Each row is a point on a landscape with many valleys, with its height.
From any point a ball takes the steepest step (drop divided by distance) to one of its 4 nearest points. It stops when none of these is lower. Distance is the straight distance between rows; heights are no part of it.
(966): [140 179 115 203 121 147  94 123 144  95 132 109 178  89 100 193 109  98
 133 168  93  64 118]  height 18.8
(1126): [146 170 107 184 124 142  90 124 132  98 124 114 183 100 100 173 119  99
 131 162  99  71 124]  height 35.7
(292): [136 119 118 123 136 120 126 131 108 118 122 128 125 135 131 129 125 136
 126 126 126 117 122]  height 40.1
(446): [190 148  52 144 156 121  61 166  77  80 130  81 175 124 105  98 139  86
 126 174 161  71 135]  height 51.3
(1120): [155 153 111 164 134 135  94 132 125  97 126 118 173 112 105 162 127 115
 143 147 109  87 135]  height 52.9
(940): [141 177 120 195 119 146  94 120 143 101 126 115 178  95 101 188 115 101
 133 156  97  67 121]  height 25.6
(451): [144 131 102 133 134 129 111 133 107 115 123 128 136 136 122 127 123 129
 128 128 130 102 126]  height 44.5
(706): [106 140 160 180 114 145 123 117 177 103 122 145 137 102 105 194 105 128
 136 116  74 111 122]  height 67.9
(157): [157 180  89 193 124 139  81 142 121  85 139  99 191  98  91 180 114  83
 131 184  91  53 125]  height 23.0
(276): [171 172  67 185 126 137  70 152  99  75 142  92 189  96  87 167 114  82
 126 192 101  45 128]  height 23.2
(130): [ 70 137 205 157 108 143 152 103 190 152 135 169 110 102 120 198 121 147
 116  96  61 148 121]  height 50.6
(1194): [156 144  95 146 133 136  92 141 109 102 129 115 146 132 117 126 120 119
 133 134 136  90 130]  height 70.6
(44): [185 122  54 116 160 116  94 162  50 112 128  97 133 157 133  70 142 113
 134 158 174 109 128]  height 51.6
(291): [180 146  56 131 156 126  73 158  76 102 130 102 161 144 113  85 137  97
 124 156 163  84 133]  height 58.1
(692): [154 163 104 169 131 137  86 129 122  98 129 115 183 106 101 161 124 108
 137 156 107  79 132]  height 56.2
(1093): [ 91 108 186  91 117 130 189 110 169 177 127 155  88 143 154 123 130 159
 139  93 119 201 133]  height 19.1
(361): [181 150  55 153 159 122  64 159  87  82 131  88 182 113 102 114 131  90
 127 176 151  63 131]  height 33.7
(938): [140  88 101  79 134 104 148 138  95 131 123 124 108 149 145  53 140 128
 127 128 177 170 136]  height 48.2
(642): [111  89 141  75 121 123 168 125 140 158 135 135  83 147 158  88 133 145
 131 110 161 184 134]  height 33.4
(1061): [ 75 111 214 106 112 139 198  95 197 183 124 173  82 129 151 149 119 173
 137  79 109 198 123]  height 51.2
(348): [171 161  65 159 142 134  62 142  96  88 137  98 182 100  96 142 125  99
 127 173 130  57 132]  height 36.7
(507): [ 91  85 174  69 113 137 185 104 150 192 122 162  68 151 181 107 136 163
 134  83 155 209 142]  height 31.2
(739): [179 163  46 163 140 134  58 151  86  77 139  91 186  99  95 133 123  83
 118 185 137  40 124]  height 38.8
(368): [ 98 117 177 120 117 123 154 118 155 144 126 134 108 130 134 139 132 137
 119 109 110 155 126]  height 46.3
(544): [ 91 123 169 138 127 128 147 115 165 139 126 147 121 117 129 165 126 141
 115 110  94 134 116]  height 35.0
(582): [103  95 168  80 114 130 179 119 154 170 132 146  80 146 163 113 134 156
 140  99 138 198 140]  height 17.0
(1079): [ 79 127 203 125 106 133 172 107 182 162 130 146  95 126 134 148 122 151
 124  94 108 171 120]  height 31.5
(35): [147 148 123 163 124 134 107 133 135 102 120 121 159 124 111 156 123 113
 141 133 102  98 131]  height 50.1
(459): [138 136 117 137 127 133 116 129 121 117 120 133 138 132 120 140 123 125
 126 121 112 105 128]  height 48.8
(1157): [ 90 105 192  92 117 133 198 111 180 181 123 160  83 143 162 125 132 158
 139  89 121 205 131]  height 28.7
(939): [ 87 126 189 113 111 128 166 108 168 160 126 144 101 129 135 134 130 144
 119  99 113 172 124]  height 33.0
(466): [120  94 123  81 131 110 156 127 125 143 129 129 102 145 145  75 135 140
 126 118 166 172 131]  height 75.3
(316): [138 113 118 121 137 115 132 133 102 119 126 117 115 137 137 116 127 133
 124 128 146 119 122]  height 38.3
(63): [128 113 132 113 129 116 139 129 113 122 128 125 109 132 133 124 130 138
 122 124 136 130 126]  height 36.9
(235): [110 137 146 151 121 132 133 123 153 122 115 143 133 125 120 159 120 126
 120 112  97 111 118]  height 43.5
(270): [176 151  73 152 150 130  71 150 100  86 137  91 174 112 102 128 125 104
 133 168 144  68 132]  height 32.1
(258): [144 162 120 178 126 139  96 123 139 101 123 124 182 101 101 172 120 108
 137 150 101  81 127]  height 37.2
(344): [166 130  78 127 157 121 104 152  83 111 126 113 147 147 123  97 130 121
 130 142 157 103 123]  height 46.2
(208): [107  88 129  65 126 125 171 127 129 172 129 140  83 159 169  69 144 140
 127 107 177 186 137]  height 40.7
(845): [110 117 148 100 113 120 143 114 128 139 130 134 100 133 135 114 134 139
 117 110 131 154 133]  height 17.2
(381): [107 119 161 124 125 119 149 123 143 136 128 133 114 127 129 143 132 132
 119 114 109 144 122]  height 31.3
(311): [138 115 110 105 131 108 133 128  93 125 122 117 115 145 139  87 135 126
 119 128 168 131 125]  height 39.9
(108): [ 92 135 165 158 111 142 141 115 175 128 125 149 119 108 121 182 113 131
 118 103  82 122 116]  height 32.7
(718): [123 125 136 132 127 121 134 126 129 124 121 141 132 131 124 146 131 130
 120 118 106 124 123]  height 49.0
(54): [ 90  55 173  59 125 120 190 114 139 195 112 155  66 163 191  80 143 176
 137  86 186 220 145]  height 41.5
(580): [ 91  64 163  59 129 124 188 109 137 191 113 159  70 157 185  82 144 173
 134  89 182 215 143]  height 37.7
(95): [113 116 154 113 116 119 143 123 129 132 126 127 106 131 134 128 137 135
 121 115 122 143 127]  height 20.9
(922): [ 78 118 205 109 113 137 182 100 190 179 129 163  93 127 142 140 122 164
 132  87 113 189 120]  height 37.6
(645): [ 99  87 147  70 119 131 176 119 142 179 129 143  72 154 174  87 136 149
 131  97 170 193 135]  height 33.3
(125): [103 115 160  91 112 124 154 112 143 155 133 141 101 131 135 113 134 150
 119 107 126 169 130]  height 19.8
(237): [163 149  82 144 141 133  84 144 102 100 132 106 151 137 115 117 124 108
 133 141 149  84 130]  height 64.5
(59): [144 125 101 128 142 125 116 138 100 112 126 126 133 138 128 119 122 133
 130 129 139 106 122]  height 39.8
(382): [123  88 115  70 125 118 163 140 116 154 125 133  89 156 161  57 147 128
 127 117 181 182 140]  height 54.3
(564): [ 99  96 172  78 111 132 183 114 158 181 129 151  72 149 169 115 135 157
 135  94 138 202 140]  height 26.2
(225): [161 114  78  95 139 109 114 137  53 125 118 112 121 152 136  58 146 123
 129 135 184 130 130]  height 84.6
(590): [161 158  95 162 139 136  79 137 115  94 132 111 176 106 104 152 127 110
 139 161 113  78 135]  height 61.9
(955): [ 77 134 187 157 110 146 145 104 180 142 132 161 111 106 122 190 120 145
 116 101  69 138 119]  height 26.9
(817): [123 114 143 124 127 117 141 127 123 125 128 130 115 130 134 136 132 133
 122 122 112 134 125]  height 29.8
(213): [105 128 152 141 126 125 144 118 150 129 118 144 129 122 125 156 127 134
 116 112  95 124 116]  height 37.9
(323): [ 98  77 145  58 129 128 178 113 135 190 124 153  76 159 178  74 146 155
 130  96 183 199 136]  height 34.7
(835): [156 175  92 179 124 138  79 135 117  95 135 107 186  98  98 169 122  92
 128 171 102  62 129]  height 35.4
(161): [ 95 120 173 103 110 125 158 110 152 160 128 143 104 135 135 124 134 142
 121 103 120 165 129]  height 45.4
(603): [ 69 130 228 127  96 147 185  90 197 178 132 171  81 118 138 166 114 169
 132  79  93 188 127]  height 46.5
(948): [163 122  88 123 154 112 113 148  82 114 124 113 136 149 135  95 133 118
 130 141 159 111 121]  height 43.0
(259): [170 171  67 171 129 138  68 144  97  83 140  95 183  98  97 158 121  83
 123 182 114  47 128]  height 59.5
(958): [ 85 102 204  98 115 133 204 104 189 186 123 165  79 139 162 135 126 163
 140  83 119 208 127]  height 43.3
(58): [115 109 136  91 121 115 141 114 123 138 130 132 103 135 139 100 130 140
 118 114 147 152 129]  height 27.0
(560): [ 81 119 197 137 117 128 162 111 177 149 133 141 104 115 129 165 123 150
 121 103  95 156 115]  height 27.1
(1024): [ 80 127 188 144 118 135 153 109 182 149 132 153 107 104 123 178 121 152
 120 103  81 145 117]  height 5.8
(703): [156 125  91 123 149 114 112 145  95 113 122 119 138 144 129 106 124 130
 132 137 152 103 121]  height 41.7
(364): [121 146 142 178 124 139 116 119 165 100 121 133 158 104 109 181 108 124
 137 130  89  99 121]  height 17.1
(170): [169 146  73 139 149 127  85 150  89 106 126 107 158 145 119 100 131 109
 130 144 159  84 131]  height 53.8
(112): [165 148  94 156 137 135  79 144 109  90 134 103 165 119 106 141 123 113
 141 155 127  82 138]  height 21.8
(171): [130 169 126 188 121 146 100 114 153 101 122 125 175  94 102 188 111 109
 134 146  94  78 122]  height 37.3
(467): [140 139 108 137 127 133 110 134 112 111 123 128 140 133 118 138 124 123
 127 123 119 100 128]  height 50.0
(660): [120 137 136 147 122 132 128 126 142 120 117 139 137 129 120 154 125 122
 124 114  99 110 122]  height 43.2
(1095): [ 78 123 207 133 110 133 165 110 182 156 134 144  95 116 133 163 123 156
 126 101  97 165 121]  height 30.4
(194): [ 69 125 211 146 116 142 160 105 187 155 136 162 104 104 126 190 121 160
 125 101  70 156 122]  height 32.9
(537): [ 71 127 226 136 100 142 177 100 195 167 135 155  82 119 135 169 120 165
 131  88  91 176 126]  height 37.1
(1073): [184 141  44 125 156 121  66 162  60  99 131  96 160 145 113  73 140 100
 125 161 165  86 136]  height 59.7
(1137): [176 149  68 145 151 130  73 157  92  93 131  94 161 135 112 101 133  99
 131 159 160  78 133]  height 59.1
(480): [190 120  41 114 162 115  84 163  43 107 130  94 129 157 130  59 141 115
 129 166 182 104 129]  height 55.9
(1168): [192 149  34 126 155 125  53 167  53  92 132  89 160 136 111  71 142  93
 121 165 168  79 138]  height 65.8
(21): [162 117  87 108 139 109 119 141  64 125 119 111 123 153 140  73 147 115
 122 139 176 123 124]  height 65.2
(412): [195 139  16 119 168 121  50 170  42  87 131  86 155 138 113  53 139 101
 121 170 181  82 138]  height 68.2
(534): [152 179 100 193 123 139  85 135 129  91 135 105 189  95  98 182 116  88
 130 177  94  57 124]  height 23.8
(717): [127 141 140 171 120 136 121 130 154 104 117 129 148 119 112 168 118 117
 134 127  99 103 125]  height 48.3
(490): [116 115 152 120 123 119 144 124 131 129 127 127 113 129 135 140 133 132
 120 118 113 139 125]  height 26.4
(531): [153 182  78 205 134 141  75 140 124  72 142 102 209  92  74 184  99  81
 125 191  75  45 117]  height 19.5
(654): [145 101  99  81 136 101 136 134  82 128 120 125 117 146 138  56 145 130
 128 129 177 157 129]  height 47.0
(750): [190 139  30 118 164 122  60 166  49  93 130  94 153 145 113  63 140 106
 124 168 172  87 137]  height 63.9
(924): [101 136 161 169 111 142 134 119 173 117 123 143 121 112 114 185 110 131
 125 106  84 113 119]  height 37.8
(1198): [168 176  66 193 134 137  69 148 104  66 142  95 204  97  78 173 105  80
 126 194  87  42 125]  height 15.6
(246): [134 102 108  82 135 103 145 128 100 135 125 128 116 147 144  68 140 130
 125 125 175 155 130]  height 49.5
(1172): [108 111 151  86 115 120 154 113 135 150 134 141 100 135 141 105 129 149
 122 108 136 168 133]  height 9.7
(269): [171 120  76 114 148 112 109 154  59 117 125 101 125 156 137  72 145 115
 130 149 174 117 125]  height 9.4
(56): [111 118 154 130 130 119 144 124 139 129 123 138 126 126 126 149 130 133
 122 118 105 133 121]  height 35.8
(245): [114  89 130  75 127 118 161 129 131 151 132 130  89 151 155  76 135 139
 129 117 170 180 134]  height 55.2
(995): [ 88  93 190  80 110 135 195 105 161 192 118 162  69 151 180 118 139 159
 135  79 137 213 137]  height 31.6
(296): [103 103 168  83 116 125 171 117 155 166 133 148  91 140 149 112 132 156
 135 105 127 190 137]  height 15.7
(1069): [131  93 114  78 132 106 156 136 110 136 128 125 104 149 149  64 139 130
 125 121 176 170 134]  height 49.1
(979): [108  96 148  79 122 120 162 122 143 154 136 140  89 141 149  98 131 154
 131 113 143 180 135]  height 23.4
(724): [ 63 130 225 153 111 144 170 100 196 160 139 170 105 100 127 193 123 159
 127  94  62 168 125]  height 17.8
(1070): [120 105 125  89 126 110 142 121 115 136 128 131 108 137 140  88 130 137
 117 120 161 149 126]  height 70.9
(798): [ 64 133 249 150  97 145 187  96 204 171 136 172  87 110 133 185 122 166
 134  82  72 186 134]  height 13.1
(702): [176 126  65 121 159 117 100 160  61 110 127 105 142 154 128  81 140 114
 135 155 167 106 128]  height 46.8
(1167): [ 96 116 171  94 115 124 168 109 157 165 132 152 100 136 141 116 134 150
 127 103 120 182 134]  height 46.7
(422): [119 153 144 184 119 142 110 110 168 102 118 139 165  93 102 191 106 128
 137 130  85  97 122]  height 66.2
(250): [148 181  92 206 131 141  83 141 134  79 141 102 199  91  82 190 104  87
 130 188  81  53 116]  height 23.3
(795): [102  95 157  74 114 131 177 118 149 176 131 145  72 150 172  99 135 152
 134  99 155 196 138]  height 29.9
(508): [145 114 101 100 134 107 128 130  79 129 117 120 119 146 138  71 143 122
 123 129 174 136 124]  height 42.8
(884): [160 165  84 166 133 137  74 134 108  94 134 108 183  99 100 158 127  99
 130 171 114  65 134]  height 80.8

For each start below, name the point where the ball stops.
(323) => (296)
(54) => (296)
(56) => (1172)
(246) => (1172)
(292) => (1172)
(1073) => (1172)
